Points on a hilly landscape, in no order, each with its height.
From any point a ball takes the steepest step (drop divided by distance) to one of its 4 nearest points. It stops when none of these is lower. Distance is the straight distance between rows; heights are no part of it.
J_370 height 1.28: [154, 143, 168, 139, 99, 118, 122, 88, 110, 103, 137, 137, 135, 138, 130, 146, 131, 116, 151, 114, 121, 136, 114, 126]
J_359 height 5.40: [114, 173, 91, 136, 150, 180, 110, 127, 93, 119, 106, 120, 101, 123, 138, 124, 148, 119, 95, 99, 133, 95, 146, 145]
J_777 height 5.41: [119, 139, 83, 117, 159, 142, 141, 120, 127, 123, 124, 121, 90, 108, 120, 122, 145, 132, 98, 126, 152, 76, 134, 158]
J_34 height 2.32: [115, 144, 115, 116, 135, 130, 148, 201, 114, 144, 143, 106, 115, 159, 123, 170, 115, 127, 131, 130, 109, 139, 141, 117]
J_109 height 4.59: [121, 100, 134, 133, 122, 128, 109, 75, 140, 107, 110, 146, 134, 129, 139, 113, 116, 135, 133, 123, 128, 148, 123, 110]
J_822 height 1.78: [143, 141, 129, 108, 104, 133, 141, 130, 80, 125, 144, 135, 152, 161, 115, 189, 145, 91, 133, 104, 107, 139, 87, 160]
J_681 height 2.60: [122, 133, 129, 152, 119, 124, 132, 146, 103, 134, 112, 116, 117, 122, 124, 118, 135, 127, 93, 128, 163, 111, 102, 143]
J_817 height 3.24: [122, 136, 121, 145, 88, 129, 140, 131, 108, 119, 123, 125, 136, 144, 119, 109, 173, 95, 121, 114, 123, 104, 106, 124]
J_527 height 5.34: [139, 135, 119, 126, 149, 101, 126, 151, 126, 164, 124, 125, 123, 136, 146, 152, 89, 146, 132, 141, 146, 145, 139, 123]
J_384 height 5.24: [103, 110, 95, 97, 164, 141, 132, 101, 143, 111, 120, 123, 104, 107, 109, 98, 150, 121, 116, 121, 141, 77, 137, 131]
J_709 height 2.98: [92, 125, 95, 106, 127, 149, 128, 112, 145, 121, 129, 119, 121, 134, 136, 128, 130, 96, 132, 108, 128, 103, 116, 102]
J_794 height 6.59: [86, 121, 106, 133, 170, 124, 154, 155, 159, 146, 114, 143, 116, 94, 117, 153, 121, 134, 121, 139, 124, 137, 171, 135]
J_635 height 4.03: [112, 97, 124, 104, 133, 137, 103, 95, 157, 125, 110, 137, 130, 138, 133, 101, 126, 141, 149, 137, 129, 145, 136, 105]
J_941 height 5.08: [69, 133, 94, 99, 134, 160, 136, 173, 136, 140, 145, 117, 101, 148, 137, 151, 134, 127, 128, 104, 110, 97, 149, 117]
J_255 height 3.86: [153, 166, 94, 117, 170, 125, 136, 156, 122, 140, 143, 93, 107, 123, 114, 119, 130, 159, 84, 131, 170, 102, 89, 147]
J_169 height 4.66: [137, 89, 118, 99, 162, 140, 103, 91, 153, 131, 107, 137, 127, 111, 131, 116, 110, 149, 149, 153, 149, 147, 140, 121]
J_765 height 5.32: [89, 121, 150, 152, 139, 149, 120, 133, 154, 124, 112, 155, 138, 131, 137, 121, 141, 143, 133, 124, 111, 145, 173, 120]
J_786 height 5.75: [93, 123, 155, 151, 135, 128, 126, 127, 154, 111, 137, 164, 160, 137, 142, 131, 167, 130, 156, 89, 85, 140, 178, 102]
J_457 height 0.99: [138, 158, 172, 150, 112, 136, 132, 139, 141, 122, 142, 138, 164, 139, 124, 125, 144, 123, 153, 120, 88, 126, 171, 121]
J_837 height 3.08: [128, 106, 138, 136, 118, 101, 137, 121, 114, 128, 122, 130, 118, 127, 139, 120, 96, 125, 117, 135, 147, 138, 97, 129]
J_576 height 4.07: [93, 136, 93, 116, 145, 125, 149, 199, 149, 133, 144, 116, 111, 157, 136, 173, 123, 131, 134, 119, 105, 105, 159, 137]
J_477 height 6.08: [133, 113, 75, 104, 162, 119, 125, 122, 131, 143, 132, 119, 94, 122, 127, 140, 94, 133, 128, 149, 148, 125, 109, 123]
J_851 height 3.05: [128, 149, 114, 136, 145, 121, 136, 158, 124, 143, 121, 117, 106, 110, 122, 109, 141, 131, 86, 131, 162, 106, 91, 155]
J_714 height 4.96: [143, 91, 127, 138, 115, 125, 125, 128, 142, 137, 93, 138, 129, 97, 109, 84, 123, 149, 91, 140, 150, 128, 111, 151]
J_7 height 1.89: [127, 156, 147, 119, 83, 117, 143, 147, 89, 132, 129, 103, 143, 152, 110, 133, 175, 101, 98, 119, 128, 111, 83, 138]
J_592 height 3.54: [94, 142, 107, 129, 115, 146, 152, 179, 118, 136, 145, 114, 138, 143, 139, 157, 139, 120, 129, 113, 84, 117, 146, 124]
J_894 height 4.82: [87, 99, 103, 94, 153, 124, 115, 90, 162, 112, 101, 132, 111, 107, 117, 71, 169, 127, 114, 121, 145, 120, 128, 130]
J_479 height 2.55: [120, 132, 111, 132, 115, 123, 133, 141, 127, 123, 120, 120, 119, 134, 132, 145, 99, 109, 133, 140, 147, 119, 93, 136]
J_334 height 1.61: [137, 121, 151, 132, 90, 132, 133, 92, 91, 112, 138, 134, 166, 136, 109, 151, 152, 108, 144, 117, 99, 134, 118, 128]
J_963 height 4.10: [101, 136, 97, 97, 137, 144, 118, 107, 134, 125, 125, 126, 104, 123, 137, 132, 147, 111, 106, 108, 120, 76, 133, 110]
J_388 height 3.98: [130, 143, 143, 141, 131, 127, 145, 169, 120, 129, 143, 132, 130, 136, 133, 168, 105, 140, 144, 123, 112, 145, 156, 129]
J_908 height 6.99: [115, 125, 118, 139, 189, 136, 142, 118, 150, 129, 124, 162, 137, 86, 123, 126, 119, 147, 131, 154, 122, 135, 186, 135]
J_568 height 4.85: [167, 140, 177, 130, 115, 124, 114, 110, 151, 135, 141, 149, 141, 110, 160, 104, 98, 143, 150, 151, 144, 137, 134, 119]
J_581 height 4.86: [96, 151, 97, 124, 138, 156, 122, 112, 130, 119, 112, 117, 103, 116, 121, 106, 159, 129, 113, 115, 144, 76, 118, 140]
J_160 height 0.65: [153, 151, 159, 117, 104, 122, 129, 101, 93, 133, 148, 121, 147, 167, 117, 177, 121, 113, 151, 118, 107, 141, 120, 135]
J_266 height 2.25: [152, 136, 124, 136, 129, 115, 127, 142, 120, 132, 138, 124, 108, 145, 146, 152, 83, 128, 127, 127, 138, 148, 98, 136]
J_870 height 3.91: [87, 106, 120, 112, 167, 137, 124, 120, 169, 124, 106, 128, 145, 127, 125, 115, 138, 150, 140, 129, 108, 145, 176, 117]
J_184 height 1.73: [147, 129, 169, 122, 95, 121, 101, 80, 117, 107, 148, 150, 160, 137, 118, 115, 152, 102, 154, 112, 104, 149, 127, 114]
J_148 height 2.13: [129, 132, 141, 149, 118, 106, 145, 146, 107, 118, 132, 121, 116, 140, 133, 140, 111, 112, 116, 134, 142, 126, 87, 143]
J_735 height 7.82: [123, 118, 142, 130, 191, 136, 117, 108, 180, 133, 125, 162, 142, 84, 126, 109, 124, 160, 126, 148, 130, 122, 179, 153]
J_380 height 1.02: [153, 143, 170, 138, 101, 118, 126, 109, 98, 126, 133, 129, 139, 146, 122, 143, 119, 126, 162, 111, 134, 139, 109, 127]
J_272 height 1.82: [153, 153, 143, 101, 124, 107, 136, 152, 85, 139, 154, 121, 130, 174, 117, 201, 115, 123, 138, 121, 104, 154, 92, 139]
J_178 height 3.35: [88, 131, 126, 126, 148, 148, 142, 162, 142, 129, 123, 128, 120, 135, 121, 140, 136, 137, 133, 125, 91, 138, 177, 109]
J_857 height 5.42: [116, 163, 91, 132, 133, 181, 115, 129, 101, 119, 126, 132, 118, 141, 146, 142, 138, 106, 93, 87, 117, 84, 134, 147]
J_221 height 2.54: [138, 129, 152, 138, 101, 127, 118, 120, 120, 134, 137, 117, 137, 144, 144, 141, 103, 130, 149, 134, 121, 138, 139, 116]
J_874 height 2.11: [149, 135, 142, 159, 123, 89, 139, 165, 83, 127, 137, 131, 111, 135, 128, 133, 112, 116, 105, 139, 140, 132, 88, 159]
J_283 height 2.58: [126, 127, 135, 120, 102, 125, 139, 143, 109, 142, 143, 113, 135, 140, 146, 163, 107, 120, 146, 126, 124, 140, 108, 112]
J_323 height 4.06: [133, 132, 98, 126, 141, 126, 134, 138, 136, 135, 117, 111, 122, 103, 96, 103, 130, 149, 97, 124, 149, 91, 104, 151]
J_991 height 5.93: [182, 157, 164, 137, 137, 91, 128, 155, 122, 160, 151, 138, 118, 134, 140, 130, 88, 151, 136, 142, 131, 136, 145, 123]
J_179 height 3.02: [78, 97, 98, 123, 119, 136, 113, 80, 160, 111, 116, 141, 127, 141, 131, 94, 168, 118, 128, 109, 126, 130, 116, 100]
J_228 height 3.49: [90, 126, 104, 145, 105, 142, 127, 126, 129, 105, 106, 118, 124, 117, 127, 91, 167, 108, 117, 108, 139, 101, 104, 125]
J_427 height 2.37: [115, 106, 130, 128, 84, 131, 124, 111, 101, 90, 121, 143, 133, 142, 126, 129, 167, 101, 125, 105, 104, 137, 111, 110]
J_393 height 1.30: [147, 149, 127, 137, 130, 97, 134, 181, 108, 133, 147, 117, 110, 164, 139, 172, 98, 122, 133, 128, 141, 151, 123, 116]
J_364 height 3.11: [114, 136, 81, 99, 141, 153, 131, 142, 130, 127, 137, 98, 106, 135, 140, 149, 107, 121, 142, 138, 139, 105, 116, 105]
J_52 height 2.35: [101, 106, 146, 146, 90, 148, 113, 118, 112, 102, 111, 137, 134, 135, 116, 102, 180, 106, 125, 102, 133, 150, 118, 120]
J_699 height 3.92: [87, 131, 95, 113, 123, 135, 116, 118, 142, 136, 137, 115, 126, 152, 138, 128, 156, 109, 134, 101, 107, 102, 118, 93]
J_176 height 3.22: [117, 114, 131, 120, 112, 138, 108, 116, 122, 128, 122, 133, 146, 151, 144, 124, 134, 134, 144, 122, 114, 147, 136, 97]
J_936 height 1.81: [123, 142, 126, 126, 106, 126, 149, 129, 102, 122, 141, 131, 137, 155, 140, 168, 153, 101, 136, 108, 118, 109, 86, 143]
J_290 height 7.41: [129, 131, 114, 141, 170, 120, 150, 128, 159, 145, 124, 148, 115, 104, 118, 162, 94, 167, 130, 160, 137, 144, 170, 146]
J_101 height 4.63: [104, 132, 140, 157, 148, 121, 130, 163, 150, 141, 135, 142, 136, 128, 131, 141, 103, 141, 140, 130, 122, 137, 165, 118]
J_560 height 6.33: [185, 155, 163, 147, 122, 99, 122, 139, 96, 137, 145, 140, 112, 148, 138, 144, 92, 128, 147, 128, 130, 145, 110, 138]
J_157 height 2.28: [82, 108, 90, 87, 146, 142, 120, 91, 164, 125, 112, 120, 126, 130, 124, 105, 155, 123, 138, 118, 118, 115, 132, 87]
J_187 height 3.36: [155, 145, 171, 156, 117, 140, 130, 159, 133, 140, 138, 141, 144, 130, 142, 124, 126, 140, 147, 140, 115, 131, 173, 124]
J_13 height 2.05: [118, 105, 149, 137, 84, 138, 124, 127, 107, 101, 118, 123, 147, 127, 94, 110, 180, 117, 116, 104, 117, 147, 108, 129]
J_871 height 3.30: [76, 104, 131, 116, 145, 135, 107, 126, 167, 128, 107, 139, 144, 141, 135, 109, 178, 131, 126, 112, 109, 159, 170, 98]
J_750 height 3.40: [138, 124, 134, 153, 134, 112, 135, 160, 111, 139, 100, 128, 125, 121, 120, 111, 114, 144, 87, 137, 154, 133, 98, 151]
J_117 height 6.05: [152, 124, 91, 127, 154, 104, 148, 128, 130, 122, 135, 118, 104, 106, 120, 139, 97, 133, 112, 127, 149, 120, 93, 156]
J_31 height 4.35: [168, 106, 148, 153, 112, 108, 116, 109, 115, 128, 119, 141, 132, 110, 131, 113, 82, 134, 122, 138, 138, 147, 98, 155]
J_485 height 2.76: [165, 120, 145, 173, 124, 85, 132, 143, 87, 126, 134, 149, 117, 115, 117, 118, 106, 136, 96, 137, 150, 144, 91, 158]
J_510 height 2.47: [125, 135, 139, 123, 92, 133, 133, 131, 115, 123, 143, 106, 131, 157, 125, 169, 136, 105, 134, 127, 95, 140, 133, 106]
J_911 height 3.37: [106, 122, 121, 126, 106, 146, 125, 144, 129, 138, 124, 103, 134, 152, 136, 148, 128, 121, 118, 121, 98, 147, 137, 97]
J_605 height 4.93: [122, 88, 137, 148, 116, 131, 128, 104, 140, 125, 104, 153, 116, 97, 117, 88, 105, 150, 119, 137, 148, 140, 106, 162]
J_258 height 1.95: [121, 139, 116, 123, 108, 144, 139, 136, 104, 127, 144, 122, 136, 152, 149, 149, 147, 91, 128, 122, 108, 118, 94, 116]
J_956 height 5.00: [123, 79, 110, 102, 161, 155, 126, 90, 162, 123, 118, 131, 100, 92, 97, 86, 154, 143, 115, 131, 144, 123, 120, 160]
J_879 height 1.88: [150, 147, 147, 95, 107, 126, 133, 146, 73, 135, 164, 114, 154, 171, 116, 204, 126, 102, 128, 119, 82, 145, 133, 130]
J_572 height 1.87: [148, 147, 187, 119, 110, 132, 131, 127, 142, 119, 162, 159, 171, 138, 120, 124, 173, 124, 149, 132, 88, 125, 178, 112]
J_166 height 5.85: [116, 118, 97, 119, 140, 119, 138, 121, 133, 120, 118, 123, 104, 105, 119, 112, 115, 131, 128, 126, 146, 125, 96, 142]
J_236 height 5.37: [183, 157, 177, 141, 115, 98, 123, 138, 141, 134, 148, 131, 135, 132, 144, 109, 92, 143, 152, 145, 138, 137, 126, 134]
J_70 height 4.56: [116, 81, 111, 98, 153, 134, 113, 72, 165, 115, 108, 144, 122, 116, 109, 86, 136, 113, 129, 135, 147, 132, 129, 119]
J_135 height 3.20: [87, 99, 94, 116, 120, 133, 122, 113, 146, 121, 129, 125, 128, 130, 146, 118, 151, 108, 129, 116, 120, 119, 111, 84]
J_838 height 4.65: [105, 155, 90, 95, 129, 148, 130, 145, 135, 140, 137, 107, 114, 141, 146, 149, 132, 124, 136, 109, 115, 103, 148, 109]
J_595 height 3.51: [105, 116, 141, 115, 132, 141, 99, 107, 157, 136, 104, 138, 143, 136, 117, 111, 139, 144, 156, 140, 112, 153, 159, 92]
J_891 height 2.57: [129, 124, 135, 152, 99, 119, 120, 106, 101, 120, 127, 121, 143, 136, 126, 132, 114, 112, 129, 116, 137, 125, 90, 137]
J_253 height 1.14: [88, 121, 131, 143, 149, 131, 136, 168, 132, 129, 129, 126, 133, 127, 131, 150, 129, 127, 139, 132, 104, 143, 176, 108]
J_904 height 4.98: [134, 89, 138, 138, 136, 140, 113, 91, 160, 119, 103, 156, 131, 102, 140, 98, 117, 146, 126, 130, 142, 152, 122, 137]
J_487 height 4.84: [159, 148, 182, 158, 127, 123, 128, 150, 129, 125, 138, 135, 157, 117, 148, 117, 110, 144, 135, 145, 139, 142, 157, 129]
J_10 height 1.92: [130, 121, 163, 155, 74, 123, 131, 121, 92, 104, 114, 127, 138, 134, 109, 107, 160, 114, 115, 120, 137, 142, 106, 147]
J_383 height 5.62: [145, 66, 112, 110, 146, 138, 128, 93, 154, 129, 121, 128, 115, 71, 114, 98, 117, 146, 104, 158, 152, 131, 108, 170]
J_760 height 2.36: [151, 102, 177, 150, 87, 131, 126, 127, 101, 116, 107, 130, 142, 129, 115, 92, 148, 148, 113, 132, 138, 139, 124, 152]
J_507 height 1.83: [142, 124, 165, 134, 79, 120, 108, 96, 103, 100, 129, 156, 171, 132, 88, 120, 175, 106, 126, 101, 102, 140, 121, 145]
J_974 height 3.42: [127, 89, 148, 158, 91, 137, 119, 120, 130, 114, 94, 130, 140, 119, 117, 71, 143, 135, 121, 120, 145, 127, 120, 155]
J_200 height 6.19: [139, 121, 65, 85, 167, 113, 144, 133, 130, 131, 148, 118, 93, 107, 132, 161, 108, 122, 125, 133, 157, 100, 111, 136]
J_679 height 2.73: [121, 121, 128, 130, 99, 124, 128, 114, 109, 107, 124, 134, 132, 145, 123, 131, 136, 108, 126, 118, 118, 139, 109, 112]
J_242 height 4.28: [146, 111, 162, 130, 117, 139, 99, 100, 142, 123, 118, 147, 135, 120, 144, 98, 110, 141, 151, 128, 141, 138, 135, 117]
J_951 height 4.75: [139, 113, 155, 142, 129, 125, 98, 107, 146, 137, 116, 140, 125, 117, 147, 111, 103, 145, 148, 148, 137, 142, 130, 124]
J_778 height 3.50: [158, 148, 115, 135, 135, 94, 127, 176, 93, 149, 127, 115, 106, 143, 126, 107, 120, 131, 88, 144, 167, 114, 85, 145]
J_111 height 6.31: [148, 111, 93, 106, 157, 133, 159, 106, 127, 128, 134, 110, 106, 86, 117, 104, 126, 137, 94, 136, 150, 104, 116, 173]
J_831 height 5.17: [188, 146, 162, 149, 130, 88, 116, 112, 138, 135, 145, 151, 129, 120, 140, 110, 75, 135, 119, 146, 142, 140, 91, 146]
J_368 height 4.69: [130, 134, 163, 156, 140, 136, 121, 131, 145, 136, 120, 139, 144, 107, 133, 110, 134, 147, 152, 133, 122, 134, 182, 119]
J_841 height 3.97: [142, 132, 114, 133, 128, 125, 119, 121, 140, 144, 114, 127, 128, 137, 143, 130, 88, 149, 132, 148, 150, 142, 115, 123]
J_452 height 7.29: [125, 134, 99, 120, 151, 125, 145, 174, 148, 154, 129, 120, 109, 128, 111, 172, 98, 148, 127, 137, 138, 132, 147, 132]
J_809 height 3.96: [135, 120, 110, 148, 138, 105, 139, 142, 123, 134, 110, 129, 110, 106, 119, 107, 125, 147, 91, 134, 157, 127, 94, 155]
J_881 height 5.18: [112, 163, 90, 137, 144, 167, 124, 132, 119, 125, 124, 116, 106, 116, 138, 133, 145, 118, 97, 116, 150, 79, 132, 147]
J_138 height 1.94: [144, 135, 128, 138, 130, 112, 146, 160, 73, 125, 143, 113, 128, 154, 144, 165, 126, 106, 124, 125, 133, 131, 77, 147]
J_867 height 3.78: [173, 103, 174, 151, 99, 113, 115, 116, 130, 134, 115, 145, 124, 97, 122, 76, 117, 137, 105, 137, 151, 129, 117, 170]
J_403 height 3.07: [103, 100, 117, 140, 97, 139, 120, 108, 133, 106, 108, 133, 144, 126, 122, 120, 147, 108, 136, 120, 134, 148, 119, 121]
J_254 height 2.87: [136, 169, 124, 131, 111, 135, 140, 163, 103, 134, 104, 98, 117, 145, 145, 118, 139, 112, 87, 129, 149, 103, 106, 147]
J_552 height 3.64: [95, 124, 97, 118, 124, 148, 124, 119, 124, 121, 137, 124, 122, 126, 153, 128, 150, 86, 132, 114, 117, 91, 116, 104]
J_862 height 5.26: [125, 114, 95, 130, 146, 123, 144, 117, 134, 137, 117, 134, 111, 106, 118, 110, 109, 145, 107, 139, 156, 111, 111, 141]
J_355 height 0.92: [172, 159, 174, 130, 98, 121, 116, 89, 100, 125, 146, 129, 159, 139, 115, 150, 128, 108, 155, 111, 101, 142, 135, 138]
J_192 height 6.47: [148, 121, 99, 130, 157, 122, 131, 134, 150, 159, 126, 126, 118, 108, 114, 147, 88, 168, 130, 153, 139, 147, 144, 129]
J_246 height 4.57: [111, 122, 93, 83, 150, 134, 134, 92, 146, 132, 134, 121, 104, 112, 129, 115, 115, 113, 127, 116, 132, 99, 139, 110]
J_115 height 5.48: [98, 164, 83, 101, 131, 170, 117, 141, 127, 117, 151, 88, 121, 150, 156, 153, 139, 109, 127, 109, 118, 89, 133, 113]
J_557 height 6.41: [133, 134, 129, 136, 145, 129, 126, 142, 135, 151, 118, 138, 127, 107, 141, 131, 89, 174, 132, 149, 150, 152, 154, 131]
J_120 height 7.80: [137, 126, 85, 100, 172, 122, 155, 161, 147, 145, 145, 110, 104, 109, 111, 161, 102, 159, 134, 153, 147, 142, 168, 119]
J_645 height 1.93: [168, 163, 163, 127, 107, 121, 141, 149, 116, 139, 152, 112, 150, 149, 135, 142, 130, 128, 156, 129, 106, 144, 152, 134]
J_495 height 5.84: [185, 142, 170, 131, 127, 103, 132, 149, 146, 159, 147, 151, 134, 93, 162, 93, 118, 133, 128, 157, 143, 122, 123, 141]
J_725 height 2.46: [130, 151, 162, 133, 89, 125, 147, 145, 109, 114, 145, 123, 155, 156, 120, 159, 152, 133, 140, 120, 96, 136, 159, 111]
J_409 height 1.90: [131, 149, 136, 142, 117, 120, 140, 168, 85, 132, 146, 104, 122, 136, 125, 135, 147, 105, 104, 123, 133, 120, 75, 140]
J_280 height 4.32: [82, 124, 97, 116, 125, 142, 126, 153, 142, 137, 141, 112, 123, 138, 136, 151, 148, 120, 128, 110, 89, 134, 161, 98]
J_110 height 5.22: [137, 88, 100, 121, 139, 135, 116, 106, 143, 139, 108, 140, 108, 117, 126, 128, 97, 150, 133, 148, 143, 137, 122, 124]
J_73 height 6.97: [135, 98, 90, 81, 175, 124, 141, 100, 149, 129, 132, 105, 105, 94, 104, 114, 110, 146, 123, 157, 140, 129, 129, 116]
J_852 height 5.06: [184, 130, 173, 151, 126, 103, 122, 97, 137, 140, 138, 142, 129, 113, 153, 102, 96, 141, 131, 155, 136, 132, 101, 155]
J_161 height 6.38: [192, 153, 149, 149, 143, 78, 120, 150, 102, 126, 140, 141, 104, 141, 138, 154, 83, 130, 137, 117, 139, 152, 102, 126]
J_647 height 4.68: [104, 109, 131, 113, 160, 135, 121, 116, 163, 136, 111, 138, 135, 116, 129, 108, 137, 174, 133, 163, 132, 148, 185, 123]
J_753 height 2.12: [141, 142, 162, 123, 81, 133, 119, 106, 132, 115, 127, 145, 162, 162, 118, 124, 162, 122, 161, 112, 100, 146, 153, 106]
J_948 height 5.63: [137, 116, 108, 109, 155, 137, 112, 124, 141, 159, 123, 115, 135, 115, 101, 134, 102, 152, 142, 161, 136, 150, 154, 119]
J_86 height 3.31: [101, 141, 123, 149, 119, 135, 130, 141, 106, 127, 123, 115, 117, 120, 127, 109, 159, 104, 103, 116, 132, 87, 105, 122]
J_358 height 1.98: [134, 132, 121, 115, 103, 122, 146, 163, 102, 135, 148, 108, 129, 183, 143, 192, 117, 106, 153, 124, 100, 146, 112, 118]
J_147 height 2.69: [171, 165, 187, 133, 120, 111, 141, 134, 139, 145, 159, 120, 158, 130, 126, 124, 129, 134, 160, 146, 108, 130, 150, 122]
J_356 height 3.09: [101, 86, 128, 141, 95, 124, 120, 114, 139, 98, 93, 142, 147, 123, 115, 85, 157, 121, 124, 121, 140, 148, 113, 127]
J_136 height 4.64: [105, 116, 116, 123, 143, 132, 120, 126, 142, 145, 114, 128, 131, 123, 128, 140, 112, 129, 146, 131, 125, 141, 131, 94]
J_152 height 2.99: [116, 129, 137, 156, 100, 126, 128, 130, 112, 116, 108, 108, 126, 130, 123, 98, 157, 115, 89, 126, 144, 112, 109, 137]
J_37 height 4.79: [113, 127, 95, 83, 168, 131, 128, 138, 165, 139, 136, 109, 105, 129, 132, 131, 125, 133, 133, 141, 130, 123, 148, 103]
J_74 height 1.75: [136, 131, 158, 143, 96, 108, 128, 112, 97, 120, 132, 128, 148, 136, 105, 137, 155, 99, 116, 126, 105, 146, 101, 151]
J_719 height 2.86: [136, 145, 157, 152, 120, 121, 137, 161, 110, 135, 148, 118, 152, 141, 124, 147, 113, 142, 153, 136, 101, 142, 165, 137]
J_389 height 3.44: [99, 110, 86, 96, 139, 129, 125, 126, 147, 143, 115, 116, 126, 126, 135, 115, 128, 128, 137, 123, 121, 121, 149, 93]
J_301 height 2.48: [175, 149, 132, 165, 147, 76, 135, 185, 90, 124, 128, 128, 106, 129, 124, 139, 105, 144, 97, 124, 145, 142, 70, 151]
J_937 height 3.00: [76, 103, 116, 101, 128, 142, 107, 115, 152, 136, 113, 119, 139, 142, 121, 114, 158, 137, 140, 125, 117, 144, 155, 81]
J_25 height 2.59: [124, 104, 150, 131, 97, 143, 97, 99, 126, 99, 122, 134, 160, 141, 132, 108, 149, 118, 147, 117, 112, 157, 149, 96]
J_918 height 3.27: [150, 160, 195, 120, 114, 132, 121, 129, 147, 136, 139, 133, 157, 124, 143, 91, 147, 123, 160, 157, 128, 134, 160, 112]
J_230 height 5.14: [156, 114, 127, 152, 114, 125, 117, 103, 131, 138, 117, 128, 123, 111, 152, 130, 77, 141, 137, 144, 128, 134, 122, 124]
J_743 height 5.65: [73, 119, 130, 143, 162, 142, 124, 121, 157, 111, 122, 167, 143, 133, 136, 141, 151, 122, 158, 109, 89, 151, 171, 109]
J_586 height 1.86: [126, 160, 121, 135, 99, 139, 150, 158, 93, 109, 138, 122, 121, 141, 137, 160, 162, 95, 110, 99, 121, 107, 76, 134]
J_444 height 5.13: [168, 151, 185, 131, 103, 117, 117, 108, 143, 124, 146, 133, 141, 109, 153, 102, 108, 138, 152, 130, 146, 137, 129, 125]
J_453 height 1.76: [128, 150, 163, 135, 123, 147, 130, 133, 138, 112, 135, 129, 163, 143, 130, 122, 159, 143, 140, 118, 96, 132, 170, 114]
J_104 height 2.29: [143, 144, 168, 136, 106, 136, 128, 120, 125, 128, 139, 123, 146, 131, 126, 120, 151, 135, 148, 142, 110, 134, 161, 107]
J_247 height 5.72: [125, 137, 83, 95, 174, 145, 134, 86, 140, 118, 118, 108, 112, 103, 115, 120, 137, 127, 101, 122, 129, 84, 132, 157]
J_953 height 3.43: [156, 103, 173, 157, 106, 140, 107, 100, 128, 108, 134, 160, 140, 121, 133, 85, 122, 117, 137, 137, 136, 132, 121, 154]
J_558 height 6.62: [142, 120, 65, 84, 161, 120, 143, 118, 143, 128, 134, 107, 113, 110, 111, 140, 100, 132, 129, 153, 154, 105, 132, 123]
J_668 height 5.19: [97, 111, 108, 113, 171, 121, 129, 129, 157, 140, 118, 127, 118, 116, 110, 133, 128, 146, 129, 140, 128, 138, 172, 127]
J_56 height 1.74: [139, 126, 133, 121, 99, 123, 144, 103, 94, 116, 138, 125, 149, 152, 120, 171, 155, 91, 137, 95, 98, 134, 95, 128]
J_80 height 4.99: [129, 152, 91, 123, 143, 128, 137, 118, 120, 126, 135, 109, 96, 110, 120, 125, 123, 131, 117, 133, 159, 76, 111, 154]
J_617 height 5.58: [134, 139, 84, 113, 179, 122, 144, 112, 130, 120, 151, 121, 94, 99, 103, 139, 108, 123, 109, 126, 151, 85, 125, 157]
J_466 height 5.68: [90, 114, 129, 142, 179, 137, 137, 126, 158, 124, 117, 152, 140, 113, 130, 149, 115, 143, 132, 138, 114, 140, 192, 130]
J_17 height 5.50: [163, 144, 147, 139, 134, 123, 110, 131, 150, 146, 133, 146, 135, 111, 142, 106, 89, 158, 132, 154, 141, 136, 162, 119]
J_680 height 0.80: [102, 127, 90, 121, 128, 144, 128, 145, 139, 138, 123, 119, 126, 145, 146, 155, 120, 105, 134, 133, 130, 109, 100, 111]

Where does a ball stop that starts at each point below?
J_908 | J_157
J_936 | J_160
J_794 | J_157
J_735 | J_157
J_74 | J_160
J_466 | J_157
J_70 | J_160
J_200 | J_681
J_403 | J_160

Call two points neighbours if one is among the 4 nearest of the other. Go from one point of each pair to the other, from neighbour to neighbour, staying as low as possible. Name the highest point that can't be avoided.
J_157, J_253 | J_388
J_157, J_645 | J_403
J_680, J_160 | J_479
J_681, J_457 | J_254
J_160, J_393 | J_266
J_160, J_457 | J_753
